Each row is a point on a landscape with many valleys, with its height.
From any point a ball takes the steepest step (drop divided by distance) to one of its 3 nearest points. It stops when none of these is lower. Distance is the straight distance between rows; heights are no part of it.
<711>: [154 104 111 126 124 137 124 116 105 111 117]  height 37.8
<677>: [ 81 145 121 161 103 148 179 105 124 107 202]  height 32.6
<408>: [136 112  97 120 117 157 125 113 108 117 143]  height 41.4
<540>: [133 104 114 121 121 148 126 103  80 100 135]  height 45.6
<238>: [170  93 161 157 182 138 101 130  72 127 105]  height 64.4
<631>: [166 143 112 107 106 114 106 131 168 160 106]  height 25.8
<265>: [157  82 162 160 185 117 111 132  50 122 106]  height 59.5
<299>: [ 49 151 135 147 145  84 182 139 169 105 168]  height 15.0
<806>: [164  93 127 136 138 145 111 118  90 111 103]  height 40.0
<871>: [151 164 122  99 101  85 100 157 165 172 111]  height 16.4
<207>: [153  95 199 176 197 127 105 135 102 140  77]  height 48.4
<786>: [129 134  95 100 112 125 140 126 156 122 125]  height 24.3
<11>: [ 49 161 127  99 152  93 144 147 184 125 153]  height 31.1
<331>: [174 120 149 139 116 137  88 138 153 168  78]  height 19.3
<703>: [ 55 158 129 113 140  83 160 148 170 118 147]  height 28.9
<610>: [175 114 139 139 103 129 106 145 152 146  79]  height 26.1
<153>: [161  90 189 171 204 114 106 132  56 135 103]  height 54.9
<188>: [161  89 143 151 160 128 107 125  62 116 102]  height 66.2
<846>: [ 63 143 108 118 140  97 176 146 168 120 169]  height 25.9
<246>: [112 115 110 123 107 155 144 107  70  93 164]  height 34.6
<105>: [ 72 154 104 105 152 111 146 128 175 138 159]  height 33.7
<349>: [176  98 160 154 134 137 115 154 118 134  63]  height 60.5
<505>: [159 132 107 118 108 120 118 138 153 134 100]  height 28.2
<862>: [ 72 140 142 187  88 156 170  95  97 129 209]  height 35.0
<16>: [ 99 133 106 117 132 174 140  95 111 113 175]  height 18.8
<108>: [ 51 152 127 135 141 101 175 138 169 117 176]  height 20.4
<130>: [ 97 132 110 134 107 148 173 112 110  96 176]  height 31.3
<841>: [ 81 144 100 124 133 124 176 122 158 116 176]  height 35.4
<813>: [173 103 144 148 129 145 102 137 120 134  69]  height 56.8
<241>: [165  91 146 158 156 138 105 129  86 120  75]  height 67.1
<657>: [127 100 126 127 142 142 106 108  37 107 137]  height 22.4
<49>: [131 136  91  95 130 141 125 120 161 139 137]  height 25.0
<258>: [144 127  94 110 114 140 136 109 128 110 131]  height 34.8
<113>: [141 143  94 102 121 126 133 119 151 137 130]  height 20.6
<842>: [161 120 223 159 130 155  93 154 157 164  68]  height 22.5
<398>: [ 91 132 126 144  93 170 164  97  87 101 194]  height 31.0
<89>: [ 66 153 127 162 125  98 196 133 160  99 187]  height 20.5
<825>: [ 70 152 105 112 138 113 166 123 166 129 163]  height 30.2
<720>: [ 97 165 112  87 128  79 137 151 174 141 128]  height 37.4
<341>: [ 50 163 126 100 137  73 142 149 173 125 146]  height 30.5
<685>: [180 130 179 152 115 142  87 152 157 169  64]  height 12.0
<58>: [ 82 148 107 124 133 138 176 113 152 117 180]  height 39.0
<495>: [ 92 144 108 128 118 128 176 126 145  94 176]  height 41.2
<377>: [162  86 146 163 137 122 113 131  71 104  77]  height 72.1
<309>: [170  92 157 149 161 147  97 127  95 123  89]  height 63.3
<3>: [155  97 107 124 146 152 112 116  91 110 122]  height 26.5
<250>: [167 112 218 174 161 149  88 145 136 153  58]  height 34.1
<85>: [171 113 111 124 137 139 110 118 112 129 106]  height 46.0
<59>: [112 140  95 106 132 156 145 112 133 127 161]  height 29.2
<573>: [104 156  92 105 136 126 146 118 170 144 160]  height 34.9
<487>: [157  94 150 138 178 129  99 125  38 133 110]  height 64.0
<467>: [ 82 170 122  77 149  87 115 142 173 150 140]  height 37.7
<221>: [100 131 111 129 102 165 158 108 100 101 177]  height 27.4
<743>: [103 125 125 135 104 176 135  96  57 105 172]  height 31.4
<708>: [167 103 153 147 141 139  99 124 120 142  74]  height 57.2
<53>: [134 143 104 104  97  96 134 141 163 131 115]  height 16.0
<453>: [158 148 114 109 125 133 111 121 165 155 121]  height 26.4
<868>: [172 140 137 123 102 117 101 151 166 169  92]  height 24.4
<890>: [149 103 113 129 115 141 131 116  95  89 119]  height 45.2
<812>: [113 136  96 113 111 149 147 103 131 122 164]  height 30.3
<127>: [186 137 158 138  90 119 105 163 151 168  69]  height 25.4
<379>: [169 158 227 163  89 150  85 166 164 179  78]  height 30.0
<661>: [163 158 155 113 110  95  78 151 174 193 111]  height 18.6
<55>: [153  79 139 145 158 116 114 125  43 108 104]  height 68.5
<682>: [ 32 144 150 141 150  72 157 155 179  97 154]  height 9.6
<387>: [153 157 117 101 100  80 118 158 167 147 111]  height 15.3
<718>: [112 138  94 108 121 128 158 124 155 116 154]  height 29.5
<281>: [ 83 134 123 147  94 166 156 107  96 113 192]  height 30.4
<152>: [177 136 152 129 110 116  92 144 167 171  89]  height 23.4
<232>: [149 123  94 108 109 131 140 117 132 107 122]  height 31.2
<858>: [156 173 132 101 119 103  85 139 179 181 122]  height 17.6
<783>: [ 80 148 105 121 119 131 175 119 151 113 176]  height 38.4
<724>: [170 104 126 134 147 141  94 119 133 136  93]  height 51.7
<254>: [181 117 135 131 114 140 100 138 151 152  82]  height 23.7
<729>: [127  97 131 124 126 139 120 112  22  86 145]  height 3.6
<82>: [ 86 125 119 133  89 167 153 100  77 100 182]  height 30.1
<785>: [142 106 112 125 151 156 100 103  88 117 115]  height 15.2
<329>: [140 144 102  90 104  90 124 153 172 145 115]  height 13.6
<508>: [ 88 161 110  97 135  86 134 133 178 139 145]  height 36.5
<594>: [139  94 118 131 130 150 117 117  63  95 122]  height 37.5
<79>: [135 143 104  97 112 106 126 133 161 140 120]  height 15.8

For each start below, name the point where the ball stops.
<868> | <331>
<708> | <785>
<495> | <682>
<127> | <331>
<258> | <329>
<718> | <329>
<153> | <685>
<232> | <329>
<661> | <329>

Call two points neighbours if one is among the 3 nearest of the other. Go from one point of each pair to the other, from neighbour to neighbour, staying as low as possible. Name the highest point that can't be avoided.
<329>, <682> | <573>
<221>, <785> | <408>
<331>, <329> | <152>
<221>, <331> | <718>
